Each row is a point on a landscape with many valleys, with its height.
From any point a ball takes the steepest step (drop divided by distance) to one of its 2 nearest points. It stops when none of these is lower. Distance is the straight distance between rows; heights are no part of it.
(1063) (h 37.8): [112 176 141 108 121 128 157  81  83  75 162  69 162 146 185 161 161 130
 154 173 122 102 133 104 135 109 142 139 182 112 139 116 181 122  82 170
 124 132  98 155 150 134 100 143 136 149 175 148 130  72  96  82 126  60
 117 154 125 121 136 146 105]
(1114) (h 49.3): [162 123 114 161 193 149 124 158 125 131 164 183 165 132  76 127 124 118
 105  74  92 128 105 112 129 140 125 132  65 127 131 120 110 136 117  93
 109  97  94 141 107 108 127  99 101  39 121 125 143 152 149 145 101 178
 131 114 120 172 189  85 128]
(820) (h 46.5): [179 148 143  73 116 159 135 157  96 139 176 104 151 132 140 114 156 126
 170 144 148 148 128 122 147  82 205 161 154 133 159 132 168 136 125 139
 129 125 109 163 113 145 130 121  98  80 156 171 149 133 118 118 159  66
 137 179 102 128 131  87  76]
(522) (h 40.1): [124 126 109 136 115 190 127 160 114  77 190 135 165 174 127 150  99 111
 149 239 109 115 143  97  71 127 102 144 137 109 163 182  88 139  71 120
 192 121 125 139 156  83 173 138  96 111 166 114 133 137 125 135 135 107
  95 109  87 117 135 121 141]
(160) (h 41.2): [124 128 158 119 138 151 128 144 152 114 118 143 151 106  85 171 141 149
 121 111  77 103 127 163  98 128  60 115 137 114 113 141  87 106 101 148
 158 147 125 103 116  96 133 127 124 133 109  86  97 103 122 110 103 134
  85 139 109 139 147 149 129]
(319) (h 49.6): [173 146 133  80 163 122 150 102 106 154 178 107 190 130 157 113 158 113
 194 109 153 139 127 127 176 155 148 175 170 146 131 114 154 128 131 110
 110 130  85 158 129 108  84  88  55  72 145 203 179 126  82 128 193  92
 166 166 132  87 122 108  65]
(791) (h 49.4): [144 146 145 146 107 124  65 144 129 126 167  96 134 149 114 116 125 119
 123  96 134 148  93 102  83 123 127 150 111 173 148  83 142 169 173 162
 132 129 183  92 152  91  98 117 129 197 117 110 113 118 154 134 115  80
  97 150 131 131 170 140 182]
(898) (h 55.5): [154 119 145 108 117 168  89 121 135  80 147 144 117 157  63 136 129 125
 116 132 120  83 103 156 129 108 130 125 103 104 120 139  73 159 121 119
 129 181 135 120 101 125 131  72 107 104  87  97 111 172 130  63  68 129
 142  58 121 160 148  85 159]
(534) (h 62.3): [ 96 110 225  55 119  99 132 124 168 175 109 101 128 128 132 120 146 144
 109 104 121 157 103 133 161  78  88  92 118 124  89 111  96 165 102 116
  87 143  95 212 112 137 174  98  99 160  84 181 114 130 119 128 141 154
 132  86 107 106  93 143  67]
(536) (h 50.5): [ 65 129  77 133 148 161 194 107 128 108 152 109 138 164 112 147 153 187
 123 110  71 100 161 146 187 141 142  83 137  61 139 146 102 127  96 120
  91  89 151 111  84 110 119 149 149 115 149 187 128 105 158  83  88 186
 161 104 137 136 134 158 139]
(541) (h 40.6): [111  94 123 189 130 143 140 171  71 145 107 180 161 132  77 165 127 151
 161 139 120 139 142 196  95 169 166 119 104 116 106 133 138  81 130  90
 108 129 112  95 124 127  86 150 111 108 153 126 134 146 176  75  89 118
 167 111 104 174 106  99 169]
(966) (h 38.1): [ 82 126 100 138 162 152 132  88 119  90 172  98 114 122 158 110 108 128
  83 173  95 104 127 114 111 135 107 123 155 140 153 178 139 170 119 170
 145 103 151 123 171 106 134 109 161 153 214 118  88 171 142 166 161  91
  82 131 158 100 108 135 136]
(186) (h 22.9): [127 137 110 101 207 148 133  90 140  85 140  66 113 117 168 120 160 101
 106 117 105 117 121  86 137 118 139 127 144 119 178 110 118 136 107 159
 134 105 125 156 151  97 126 157 125 133 150 139  94  93 125 133 163 104
 139  69 142 128 135 147 126]
(353) (h 34.6): [110 149 147 135 141 111 132 155 131 146 104 168  81 115 152 128  96 156
 130 166 206 127 128 115 139  90 157 147 170 124 167 122 126 143 117 149
 129 107 114 116 146 142 177 189 151 122 142  90  96 125 150 134 156  84
  70 164 121 157 120  93 108]
(810) (h 35.2): [148 114  95 132 136 200 115 160 100  73 182 103 142 167  92 150 125  90
 130 182 134 142 108 116 106 150 104 172 169 139 169 175 100 165 121 121
 153 143 121 121 174  43 129  91  76 127 161 112 141 154 137 127 158  82
 103 145 114 104 136 107 160]
(682) (h 26.8): [ 93  97 119 175 175 105 117  80 123 116 140 147 133 124 142 124  85  67
  89 167 147  92 152  85 105 109 136 121 103 111  85 143 144 105 124  76
  72  91  86 141 124 152 117 136 112 127 165 164 112 142 156 154  65 123
 160  75 115 152 109  92 105]
(518) (h 64.2): [154 133 119 131  99  96  83 104 138 135 121 141 110 110 123 111  97 121
 174 170 227 137 103  77 132 108 142 141 115 123 169 112 115 140 117 133
 174 118 183 105 142 144 146 182 143 156 100 100 119  79 156  78  70  78
 134 115 133 163 167 103 135]
(374) (h 56.9): [112 111 161  92 114 151 142  99 108 100 147  72 140 144 147 140 153  97
 114 154  43  86 130 123  89  73 124  74 153  81  94 141 125 109 125 164
 109 119 107 162 107 127 137 116 136 177 179 170  70 125 127  99  75 101
 168  96 104 129  91 136 121]
(153) (h 60.6): [123 128 184 107 126 160 105  97 107  77 131  77 151 147  99 165 141  97
 121 139  55 103 163 165  82  75 169 135 130  98 121 156 135 163 136 164
  82 146 136 132 110 110 113 110 142 147 151 152  69 146 145  75  67  29
 117 101  98 138  99  75 153]
(201) (h 44.7): [152 170  94 143  68 133  80  99 119 128 171 113 134 132 113 127 106 116
 126 126 179 152 111  87 137 182 139 147 144 183 149  86 170 133 178 153
 115 122 211  88 147 107  39  96 138 175 122  66 144 128 135 136 154  94
 135 189 147  92 170 170 195]
(716) (h 70.8): [121  91 118 123 153  69 125 123 199 138  97 165  73 100 139  91 138 107
  91 129 138 153  75  86 143  96  95  92 130 141 164  69  83 160 121 176
 115 131 114 196 125 129 144 136 178 134 106  99  71 164  79 185 156 124
  72  81 141 119 146 114  89]
(123) (h 42.5): [126 131  76 158 115 165 118 158 137 162  76 152 116 121 144 123  66  95
 133 157 141 117 174 120  99 158 126 156  90 124 139 137 108  78 117  99
 150  77 161 121 106 111 153 181 136  95 131 106 139 107 118 203 131 162
 106 161 113  89 111 158 124]
(936) (h 21.8): [160 111 126 124 146 144 158 176  99 125 138 213 160 116  89 133 134 181
 140 143 127 136  54 124 121 119 105 134 158 155 159 158 125 138  91 134
 208 137 104 137 167 109 183 119 119  88 145  90 116 141 140 136 143 157
  85 165 129 167 180  75 110]
(1085) (h 35.5): [103 162 158 159 129 109 129 169 137 127  87 186 146 101  68 189 170 178
 119 113  92 113 143 197  87 125  85 119 118 121 118 109 135  88 123 143
  97 170 132  74 109 137 121 151 134 158 100  80  90 115 143  66  83  81
  94 147 116 157 138 119 140]
(728) (h 28.9): [140 124 117 163 155 186  97 150  73  71 136  84 121 148 132 119 115  94
 142 140 182 139 119 156 149 144 109 181 145 155 161 177 148 154 144 110
 155 135 105  79 167  97 119 112  97 110 120 110 150 119 129 137 182 107
 109 173 115 156 111 134 138]
(251) (h 22.5): [117 116 117  81  93 135 155 149 116 137 124  94 159 126 175 117 138 134
 129  97 143 173 138  98 196 114 156 136 114 105 161 131 135 126  97 103
 152 117  96 153 132 153 163 143 126  92 138 190 134  96 143 160 169 208
 183 121 134 137 132 148 122]
(663) (h 49.2): [134 178 149 165  96  86 110 154 114 165 156 154 136 135 160 139 114 123
 121 140 112 127 152 129  76 151 100 134 115 159  95 111 170  99 127 100
 111 125 146 116 112 137 105 161 116 146 121  89 136 137 105 157 116 123
  62 169 109 102 119 158 115]
(672) (h 49.0): [145 175 140 145  96 122 176 154  88 182 136 174 145 124 128 161 168 225
 173 104 153 165 128 152 121 168 179 137 154 144 146  74 182  83 141 120
 118 152 149 116 124 111 104 188 123 139 132 124 141 108 149  68 146 112
 150 150 102 165 148 119 135]
(605) (h 52.5): [183 141 117 112 155 108  97  90 126 136 159  96 170 138 145  95 128  95
 151 112 154 124 117  89 129 149 122 151 153 150 118 115 150 140 149 129
 120 121 136 147 135 124 102 105  87 132 123 136 176 140  78 144 138  98
 115 155 147  73 146 112  98]
(545) (h 33.4): [107 141 129 140 167 165 134 116  86 151 180 130 127 129 159  99 126 117
  89  74  93 117  89 113 154 139 104 111 137 162 102 139 110 122 125 157
 115  84 110 133 128 132 134 103 146 111 183 107 126 120 103 177 151 190
 130 133  92 102 120 180 117]
(830) (h 35.1): [130 130 112 160 168 163 125 199 150 111 118 107 145 125 135 119 100 125
 135  86 149 150 184  99 162 114 148 187  73 109 189 143 105 146 147  60
 151  93 110 134 125  92 141 146 111  67  80 178 132 111 156 187 188 190
 103 124 130 131 117 128 117]
(815) (h 53.8): [126  91 144 108  75  70 128 150 109 117 124  87 161 104 174  91 147 186
 134 136  83 175 134 109  97  90 146 103 139 138 105 172 179 154 136 144
 183 141 123 132 147 168 171 127 155 167 134 183 152 144 123 161 136 163
 150 173 193 134 129 129 106]
(476) (h 31.6): [ 98 160 143 133 200 149 110  97 118 115 195  96 104 127 194 111 164 138
  93  80 121 130  77  63 163 140 120 104 146 165 149 112 112 167 131 184
 134  96 136 161 134 106  92 121 131 141 157 127 118 129 107 123 196 134
 116 102 137  67 117 198 110]
(1013) (h 54.1): [ 89 170 159 166 117  96 145 146 166  92  76 151  99 154 107 142 126 123
 103 117  93 111 120 203 171 104  75 135 111 112  91 165 151 138 131  73
  51 169  71 104 120 148 113  63 153  96  44  87 116 144 142 123 147 153
  81  97 100 145 120 136 147]
(650) (h 52.4): [164  94 110 117 141 138 132 102 154 130 125 134 131 135  79 119 151 140
 120  69  97 110  98 128 157 151 110 106  94 113 142 137 101 148 118 115
 136 164 132 140 120 114 113  65 111  75  99 114 137 147 151 102 100 154
 167  83 151 171 188 114 162]
(142) (h 55.7): [149 124  98 118 139 106 116 108 159  94  94 102 143 121  82 138 146  73
  96 107  98 103 135 113 167 116 113  92  41  77 115 110 117  89 118  95
 131 152  91 123 115 163 123  93 116 113  85 148 150 102 146 108  94 155
 197  73 150 162 152 128 154]
(894) (h 57.7): [118 113  75 122 141 119 175 145 169 165 120 125  76 148 133 107 152 124
  96 102 106 112 133 126 191 144 134  99 115 122 119 115  53 148 143 139
  76 120 117 166  90 149 159 129 135 107 128 147 147 142  82 162 160 176
 159  72 132  69  99 172 132]
(1075) (h 52.3): [160 163 142 134  92 107 156 165 100 195 149 180 147 139 139 161 130 181
 144 143 136 171 146 130  75 186 154 147 145 171 137  76 199  57 108 129
 128 127 165 110 150  99  97 184 127 121 161 103 114 122 137 152 140 131
 126 189 119  93 131 164 145]
(677) (h 29.4): [129  84 107 147  98 158 128 194 114 126 102 117 142 143 135 108  96 118
 143  91 156 171 129 130 143 147 119 141 100 138 127 164 124 119 138  67
 187 106  94 125 136 137 149 139 121  80 104 173 145 115 151 173 179 237
 162 145 141 149 142 156 145]
(210) (h 27.7): [121 170 151 130 112 134 138 136  91 165  90 122  84 122 158 113 121 118
 123 125 128 160 163 150 108  76 196 157 139 149 162  92 159 117 167 172
  65 105 153 109 112 153 128 156 177 142 155 125  89 120 127 155 156  91
 128 175 117 128  99 140 139]
(221) (h 40.0): [149 137 128 116  71  91 108 108 126 159  71 141  81  72 141 121 144  85
 133 139 119 126 141 151 102 142 127 111  66 148  96 105 130  63 192 143
 104 152 145  71  90 191 121 122 142 146  91 109 158 126  69 127  73 112
 159 170 148 107 109 132 135]
(783) (h 62.2): [155 158 128 135 107  77 100  95 134 135  82 182 123 110 107 152 102 112
 175 188 202 112 137 127 118 130 147 162 111 101 137 101 152  79 117  91
 111 147 145  91 111 158 111 161 131 139  90  91 142 119 149  72  52  59
 138 109 124 156 127  71 151]
(1050) (h 41.1): [120  71 100 145  77 154 111 168 107 128 125  98 122 160 118 150 120  91
 117 160  84 168 148 140  61 170 101 120 130 144  96 145 117 130 155 110
 160 142 150 118 140 129 146 161 132 175 164 140 124 127 120 176 127 147
 149 151 149  92 106 165 183]
(137) (h 50.3): [ 92 159 166 155 131 115 109 112 164  84 132 111  98 141 125 130 144 112
  80  90 108  93 134 168 142 106  43  78 115 132  57 150 110 148 122 130
  98 160  88 119 126 138 137  62 127 141  96  88 111 125  99 112 131 158
  95  81  97 115  93 157 112]
(337) (h 13.5): [124 121 165 106  76 142 157 197 105 131 135 170 125 135 114 127 115 160
 158 154 193 141  79 142 143 152 103 159 165 171 152 152 145 110  99  88
 212 167 111 133 169 114 132 118 127  92 111  91 151 160 163 123 157 173
  84 156 108 181 162 116 123]
(1049) (h 42.7): [ 86 138  76 171 163 143 109 140 140  98 155 173 123  97 145 110  96 156
  89 181 130 120 135  87 114  95 138 147 115 134 174 149 167 184 126 153
 139  81 163 114 176 113 140 132 164 126 176 124  96 160 168 186 144  97
  46 182 151 145 142 115 126]
(623) (h 45.6): [119 115  96  94 165 151 175 104 168 119 137 112 155 140  80 167 161 150
 109  92  31  88 173 119 133 166 127  72  87  79  95 123  92 102 108  93
  94  91 138 144  80 139 108 112  90 116 143 163 121 140 169  89  58 157
 169  55 124 131 132 134 131]
(900) (h 53.9): [ 55 108  59 122 128 139 197 102 160 114 145 138  94 164 123 140 119 193
 132 183 107  87 165 132 163 146 145 119 161  75 144 156  90 141  90 152
 128 118 160 149 114 128 150 161 154 140 162 156 109 128 139 122 111 160
 135  93 160 118 144 134 142]
(1026) (h 48.7): [125  89 125 145 158 109 143 141 144 159 162 150 125 155 126 146 128 124
 137 154 185 107 144  80 100 185  68 103 151 137  52 119  99 115 104  69
 173 117 134 180 137 108 130 171  82 158 169 146 144 129 111 126 116 157
  96 108 130 100 104 152  94]
(583) (h 24.7): [ 80 130 196  71  80 109  91 135 156 158 125  54 104 120 164 109 104 102
 125 109 162 177 141 114 137  81 141 137 108 158 152  89 131 155 146 140
 151 137 178 183 140 116 148 123 145 155  86 155  90 151 145 169 194 150
  82 105 117 125 116 170 125]
(879) (h 34.5): [128 165 136 120  45  95 120 124 103 166  94 167  79  87 173 106 125 116
 107 128 148 158 126 158 108 108 169 106  91 147 140  97 176  78 176 144
 105 122 150  94 117 180 126 149 187 122 121  84 125 116 121 142 103 122
 173 159 117 139 133 123 155]
(888) (h 45.5): [113 130 186 128 129  75  91  87 147 100 127  44 104 163 140 135 138 116
  98  90 128 116 128 148 122 120  66 113 129 144  69 139 145 170 139 128
 135 186 127 128 134 117 125  79 124 192  90 103 112 145 130 108 149 116
 129  61 133 142 102 148 154]
(731) (h 39.9): [130  76 109 100 190 156 125 106 171  94 114 160 146 119  50 153 134 105
  81 103  48 104 160 126  99 143 116  89  65  75 107 134  65 130 105 107
 126 117 104 144  88 112 149  93 126 110 145 171  93 190 164 102  81 156
 169  43 141 148 130  72 151]
(304) (h 58.4): [137 134 154 105 132 180 110 124 119 113 126 158 121 130  50 157 100 104
 128 154  76  92 131 159 113 101 166 159  93 104 163 141  95 139 118 161
  86 128 139 131 100 110 134  90 123  84 129 103  78 163 134  97  73  85
 124 107  96 136 144  55 145]
(344) (h 39.1): [151 118  66 177 167 167 120 135 166 129  75 135 111 128 135 110  81 128
 128 103 154 142 173 107 149 172 150 179  96 114 164 150 101 127 146 105
 129  65 149 121 121 110 139 144 109  69 107 139 169 118 129 205 180 177
 118 171 144  95 117 123 147]
(140) (h 45.3): [117 139 113 175 214 132 123 129 132 154 170 186 139 117  99 119 133 156
  81  81  93 117 123 110 104 151 136 106 110 125 112  99  99 149 122 151
  66  76 109 127 125 114 122 139 133 114 180 128  89 136 147 130  95 143
 102 118 123 137 152  99 114]
(444) (h 40.2): [167 190  91 144 103 120 124 109 133 131 137 150 122 128 182 118 147 143
 119 121 148 147 110 108 123 192 100 133 159 168 165 109 173 112 154 153
 137 132 158  86 161 129  76 118 153 139 127  61 173 102  79 153 185 119
 128 191 150  77 138 173 161]
(501) (h 53.1): [125 161 180 136 123 113  96 150 136 119 170 110 153 142  97 123 106 178
 141  69 126 139 124 126 127 101 138 162 114 149 137 104 167 178 144 126
 160 148 187 112 136 116 120 125 139 166  89 127 100 145 171 118 102 114
  58 153 130 193 182 114 149]
(269) (h 33.6): [125  73  93 146 207 115 102  92 157  89  60 155 138 117  84 142 101  75
  88 161 102 108 146 116 104 114 108 110  90  84 120 158  83 110 125 109
 105  97  82 125 141 130 163 143 148  96 159 140  99 122 152 130  95 121
 173  70 130 136 108  57 124]
(870) (h 39.0): [115 142 102 139 143 116 114 146 173 148 128 185  89  89 150 112  94 182
 123 160 181  88 114  91 139 103 128 137 129 139 184 128 116 150 129 154
 153  95 190 128 156 107 117 170 175 176 151 127 104 143 137 154 143  78
  23 164 149 134 133 106  84]
(14) (h 35.0): [164 148  87 155 136  97 123 136 127 139 124 133 125 110 178 108 165 160
 103  78 144 147  53 109 172 153  62 122 160 153 136 122 121 156 156 157
 139 160  89 109 166 130 129 120 140 154 130  82 141  95  77 153 208 157
 131 172 149 101 115 157 135]
(474) (h 18.5): [151 150 125 153 140 136 119  89  75 173 142 163 139  96 143  79 131 119
 126  95 110 142  95 156 156 149 174 142 129 146 116 141 149  81 177 137
 114  81  94 121 109 168 105 105 125  75 141 118 201 135  92 170 148 134
 178 189  98 133 130 110  94]
(644) (h 52.0): [ 93  96  92 136 115 111 149 139 133 122 163 118  98 160 167 140 104  85
 123 167 183  93 153 106 161 161  87 108 112 116  75 125 108 113 126  52
 137 124 125 139 117 159 115 130 106 145 129 125 175 103 105 129  97 161
 126  83 110 106  75 180 115]
(792) (h 66.1): [116 161 130  90  62  99  99 104 162 122 110 113  90  92 176 100 101 146
 164 166 188 108  98  97 173  87 146 124 123  93 167  99 117 117 136 161
 154 139 143 106 111 192 143 146 156 154  70 126 151  73  94  90  87 110
 164 136 156 145 157 104 104]
(268) (h 60.3): [140  71 154  78 139 124 135 118 137 180 111 105  98 126 133 103 140  94
 132  87 119 127 123 155 136 110 113  95 131 146  74 121  74 143 136 125
 106 149 112 161  98 119 169  93 107 149 122 172 124 157  97 149 150 163
 177  75 137  82  74 146  98]
(1096) (h 69.4): [164 124 142 119 105  62  96 136 172 120  81 158  85  95 145  77 121 137
 114 114 177 141  95 105 140 101 135 120 122 120 167  89 110 171 137 166
 112 160 123 141 138 157 165 114 160 106  82  91 114 148  94 151 123 113
 103 143 161 141 147  82  98]
(309) (h 45.4): [135 138 166 137  80  61 111 126 104 138 125 115 128 125 140 111 102  93
 114 150 101 122 164 132  66 129 120 120 111 144  62 135 178 111 187  99
  88 129 135 112  93 173 113  97 122 157 106 118 172 166  65 156  99 133
 113 188 133  99  86 122  97]
(1054) (h 29.5): [185 133 121 111 175 121 125 135 129 108  96 150 120 102 150 106 147 117
 106 102 156 133  63 120 151 110  70 137 143 149 154 141  89 152 116 157
 165 137  53 118 171 136 166 120 118  89 125  71 140 101  89 153 191 135
 145 135 128 142 145 106 109]
(432) (h 42.8): [125 175 163 112 106 158 176 115  75 116 167  77 163 139 133 152 163 135
 185 152 109 130 162 166 167  95 179 171 180 116 147 143 231 142 101 130
 102 136  96 144 129 123  85 142 119 101 143 163 150 105 134  75 167  58
 139 164 109 139 113 139 105]
(1020) (h 61.7): [168  64 134 109 101 191  99 155 129 155 127 113 160 145  72 101 122 147
 168 120  89 128 119 110  89 127 167 138 129 120  98 178  89 158 137 137
 182 114 182 138 112 100 161 102 107 117 120 155 157 151 115 127  96 145
 142 176 153  98 166  88 111]
(196) (h 39.7): [ 90 128 167 128 122 141  94 124 141 111 115  54  80 148 139 151 123 118
 123  95 140 159 152 144 108 138  97 124 147 135 104 119  89 144 120 143
 170 171 173 119 126  83 134 127 130 205  97 115 101 118 146 113 159 118
 112  66 138 104  92 197 160]
(348) (h 18.7): [ 98 156 162 182 139 142 126 201  72 159 121 154  91 141 107 133 101 140
 129 109 109 126 148 193  95 102 180 134 161 156 109 136 133 139 164 160
  73 135 127  81 117 121 142 129 154 128 127 126 119 146 125 158 144 138
  92 162 118 148  95 122 131]
(359) (h 55.1): [124  84  92  99 102 135 138 154 191 110 136 100 103 170 152 148  95  96
 132 169 163 123 161 113 141 157 101 125 122 125 111 126  72 127 107  73
 201 163 123 171 112 118 144 130 113 133 103 120 162 124 110 135 151 176
 116  30 127 108 111 172 151]
(129) (h 54.8): [153 119 116 115  90 133 124  64 112 119  72  69 137 108 141 135 134 118
 159 109 121 115 116 163 148 145  99 105 136 102  99 124 157  77 126 151
 178 147 145  81 136 141  93 110 150 146 108  94 137  71 121  72  87 115
 194 145 147 133 110 176 142]
(999) (h 53.6): [120 100 108  96  88 152 158 104  94 114 128  68 141 121 170  76 157  96
 113 158  42 101 131 126 107  78 155  82 148 107 128 156 122 120 111 181
 142  98 131 148 130 161 146 113 161 142 188 164 100  96  94 157 114 127
 163 143 134 118 123 151 101]
(7) (h 59.8): [146 140 196  90 145 109 160 130 166 161 122 135 150 136  76 136 175 163
 123  52 108 125 103 161 153  87 115 116 113 131 104  97 105 166 116 118
  61 177  98 182  79 110 139  99  96 130  68 144 120 141 123  94 124 147
 114  93 107 145 133 117  91]
(315) (h 22.0): [117 158 169  77 118  83 155  86 124 193 136 121 116 103 169 118 121 115
 140 136 199 181 121 114 181 132 157 155 138 159 152  87 179  93 124 131
  89 117 126 198 137 177 107 153 138 113 137 131 123 125 134 135 187 128
  81 131 108 107 106 152  92]
(314) (h 64.3): [133 108  99 143  67 193 107 148  98 120 168 142 166 154  58 138 126 160
 165 159  58 101 111 138  98 152 127 133 132 106 123 176  91 115 117 133
 147 122 178  94 108 104 116 111 101 121 145 129 176 137 130  82  61 115
 165 154 123 115 153  95 158]
(483) (h 55.0): [132 117  71 137 116  91 138 146 125 124 162 130  85 158 155 132 150  51
  85 159 149  95 129  94 141 135 122 101 116 137 103  99  78 146 140 107
  59 133  95 158 105 178 126 136 107 136 152 115 140 141  65 145 122 151
 153  69 119  90  93 157 145]
(281) (h 21.7): [144 121 117 145  98 148 152 199 103  98 140 148 109 157 118 147 110 132
 156 157 218 180 106 122 144 148 149 177 171 166 174 134 151 135 129  92
 179 146 125  94 182 101 127 143  97 119 121 109 172 156 178 118 178 120
 114 168 132 160 140 106 181]
(1108) (h 50.1): [128 120 138  98 100 132 141 142 117 124 152  37 179 140 174  99 162 124
 118 114  53 139 140 102 101 100 133 113 147 129 124 141 122 155 122 150
 157 124 134 157 134 128 143 136 118 164 139 173 135 128  79 158 158 150
 134 164 155  93 113 171 107]
(34) (h 28.7): [ 68 145 130 204 135 188  93 171  57 153 132 152 112 154 107 135 103 133
 112  80 157 132 143 194 103 133 150 116 149 129 117 122  98 138 154 159
 117 107 149  50 134  96 130 173 151 138 159  94 102  89 153  94 113 134
 132 162 101 170 107 143 167]
(136) (h 31.4): [ 90 167  95 136 133 160 121 102 119  60 183  62 118 154 175 140 147 122
 133 178 133 104 141  97 129 112 144 131 158  96 185 134 128 184 108 180
 119 124 139 128 156 119 124 141 151 158 166 128 114 103 104 124 142  75
 110 122 139 112 121 144 141]
(447) (h 40.3): [102  81  89 181 206 139 115  94 115 136 131 166 129 129  78 131 111 105
 101  80 133 150 149 121  82 182 161 121 104 143 109 131 122 147 143 112
  90  90 128 114 143  99 103 126 141 126 184 138  78 166 205  97  97 117
 158  90 132 143 122  91 152]
(206) (h 58.6): [170  94 114  90 144 137 143 100 135  81  44 109 176 102 105 172 177  92
 121 142  67 103 137 146 135  95 103  87  77 100  93 114 156  62 131 113
 126 148  76 119 114 189 130  74  96 130 109 154 157  95 112 101  79 123
 207 120 138 156 108 147 142]
(308) (h 57.6): [135  88 116 124 122 117 150  86 106 108  69  83 159 119 117 146 150 129
 147 107  69 103 126 184 151 121 103 115 144 107  86 179 174  93 129 106
 150 167  91 101 131 143 108  78 128 121  99 161 146 102 137  99 125 133
 214 125 149 153 111 154 121]
(918) (h 56.8): [105 102  89 132 143 142 173 121 109 135 119 126  94 139 118 119 122 176
 161 177 149 113 185 152 160 128 204 146 177 110 137 164 122 158 127 153
 107 101 168 117 103 126 153 152 141 139 143 176 125 167 148 144 133 102
 127 154 180 110 113  88 110]
(390) (h 35.3): [100 102  96 169  72 161 164 196 112  86 119 100 151 171 126 132 132 146
 145 141  92 162 145 134 119 182  98 132 124 139 122 176 153 128 126  78
 165 131 125  98 144 133 130 155 127 107 118 148 190 106 130 157 157 196
 152 169 159 111 120 174 165]
(768) (h 35.4): [111  94  94 168 155 150 123 131  84 140 122 163 115 149  94 123  98 141
 123 127 176 128 140 152 120 152 151 134 140 134 125 139 112 149 133 121
 130 126 139  90 157 118 134 136 130 134 157 113 101 119 185 103 119 118
 136 120 120 188 129 119 172]
(671) (h 68.0): [148 183 135  83  83  96 113 107 172 101  99 140  96 101 154  88 104 178
 151 154 170 120 112 124 182 102 136 147 150 133 175 132 152 133 127 156
 157 148 152 121 155 144 144  98 168 109  71  87 155 143  89 142 148 113
  97 167 154 117 155  88 106]
(360) (h 26.5): [165 124 139 131 147 170 121 146  83 160 130 140 141 125 131 103 119  57
 120  76  84 124 101 152 118 123  98 127  92 153 101 136 119 108 162 115
 111 106  81 124  99 148 120  89 106  84 135 107 178 123  79 172 126 184
 176 177  98 107 115 151  96]
(39) (h 51.0): [ 94 126 143 123 141 105 135  52 153 113  85  81 128  89 135 138 142 127
 131 112 122 106 129 151 133 118 103  90 140  86  99 111 144  99 116 156
 141 130 140  97 131 127 122 136 148 187 106 138  82  90 153  83  74 109
 132  84 143 157 135 148 107]
(1175) (h 60.0): [194 144 103  98  95  58 114  96 173 142  96 185 126  98 109 136 150 119
 150 176 185 146 112 112 111 159 109 126 105 148 150 101 145  83 143 106
 155 184 151 128 128 156 103 117 132 109  94  74 167 144 110 105 102  95
 124 117 166 111 153 107 168]
(1154) (h 46.6): [111 141 211  85 147 119 128  91 177 155  72 114 131  91  77 173 151 146
 138  72 110 127 127 185 123  93  77 111 126  88 109  99 115  94 100 142
 160 150 147 102 112 113 125 131 135 167  70 115  72  90 164  72  82 129
  90  85 105 145 139 175 117]
(748) (h 18.8): [116 103 107 149 221 130 152  80 101 135 129 168 148 125 130 125 108 112
 140 121 152 108 120 124 166 110 157 154 129 115 114 158 136 124 133  93
 106  86  61 144 133 141 127 156  92  82 172 165 143 121 144 137 129 125
 188 119 117 165 134  92  80]
(744) (h 59.3): [158 102 106 109 125 150 116 108 142 152 131  88 128 117  92  97 114 178
 199 158 176 122 137 104 130 153 168 139 157 143 129 159  91 156 137 155
 159 106 198 120 131  88 146 119 120 148 130 203 158 161 128 116 122 114
 135 194 205  92 143  95 111]
(702) (h 27.9): [110 154 167 167 125  84 141 169 130 133  96 169 102 114 106 161 139 154
 117 136 112 125 147 188 105  82 133 126 160 131  96 140 160 123 145 132
  61 150  83 101  98 156 124 135 155 142 107 113 119 125 134  92 101 107
 116 152 111 134  96  88 120]
(693) (h 29.3): [110 138 219  81 107 107  97 101 137 164  82 115  94 100 174 129  77  65
 128 102 191 164 124 117 146  86 145 152 100 150 154  53 142  83 140 149
 105 110 132 182 122 149 109 129 149 124  79 106  67 105 144 154 142 145
  83 104  93 120 117 155  92]
(1069) (h 46.2): [145 112 128 137 127 161 128 166 114 129 171  85 171 162 152 135 137 116
 120 125  95 136 140  69  72 138 124 148 131 137 141 123 135 136 109 111
 152 100 146 150 154 113 131 181 101 159 157 159 123 112 141 168 137 154
 124 144 132 117 148 156 146]
(260) (h 57.2): [115 121 183 134 162 107 158 107 155 126  88 161 136 138  77 147 141 169
 133  84 104 119 128 197 174 105 113 142 139  98  94 166 140 151 120 102
  68 167  87 131 103 109 120  79 135 102  66 156 104 149 184  78 121 145
 141  81 122 171 140 105 124]
(120) (h 72.4): [132 129 112 104 170 102 138 134 213 105 142 139 121 126 126 151 153 146
 112 152 125 134  99 114 136 128 114 130 146 133 168  83  87 171 113 162
 151 167 155 180 154  89 131 132 142 151 111  82 101 153 137 167 191 113
  42  80 136 109 161 138 135]
(473) (h 57.8): [198 168 114 131  84  40 107 148 171  98 124 182 129  95 138 112 155 145
 136 185 161 142 114  94  88 143 116 112 102 142 117 122 160 129 164  97
 115 176 114 117 122 179 135 131 121 120 102 121 194 161  65 122  83 102
 106 150 166 107 155  68 111]
(1074) (h 44.6): [118  89 103 142 159 176 107 154 162 129 172 170 150 139 129 167 115 123
 137 204 153 114 138  81  75 177  74 123 141  96 113 125  54 121  48 106
 191 131 122 151 153  90 156 189  83 144 171 108 125 110 121 102 104 109
  98  80  76 100 114 113 122]
(453) (h 45.2): [147 105 163 160  69 152 153 173  82 164 113 168 155 124 105 155 119 175
 177  97 120 174 148 189  98 155 192 136 129 123 132  97 204  49 128  87
 134 125 135 117 113 108  90 201 107  94 138 129 145 113 207  63 118 111
 174 150  73 181 130 124 177]
(233) (h 7.8): [113 114  96 166 170 100 165  83  98 186 135 181 125 104 120  96 125 155
 115  77 112 121 104 168 182 166 157 108 144 132  81 150 134 126 163 122
  77 106  92 119  86 161 111 117 133 111 148 154 164 146 129 133 131 163
 188 131 115 162 119 121 104]
(940) (h 32.8): [ 77 123 196  75 111 128 108 103 149 133 102  75  79 137 134 111 103  98
 105 114 132 134 141 173 111  77 125 110 124 151 114 111  96 131 120 182
 137 153 172 129 130 105 143 107 183 162 115 120  36 144 166 148 161 139
  88  70 110 135 103 181 166]
(606) (h 55.4): [167 184 109 136 122  27 123 107 143 128 164 150 177  89 187 102 155 161
 139 173 164 141 114  58 107 174 129 117 156 142 129 121 201 127 146 119
 125 127 119 130 144 157 110 139 109 140 141 155 191 150  64 135 106  92
 103 162 147  73 150  85  95]
(928) (h 14.3): [117 145 123 102 113 120 158 118 106 159 140 139 153 114 188 113 115 102
 136 114 158 149 131  71 179 128 187 159 111 135 170  89 166  87  93 117
 123  69 113 186 130 166 116 160 116  98 144 155 150  96 118 170 169 148
 146 140 100 112 147 146  99]

For each start below, name the point where the ball stops.
(7) -> (583)
(308) -> (348)
(1020) -> (233)
(153) -> (928)
(359) -> (337)
(815) -> (928)
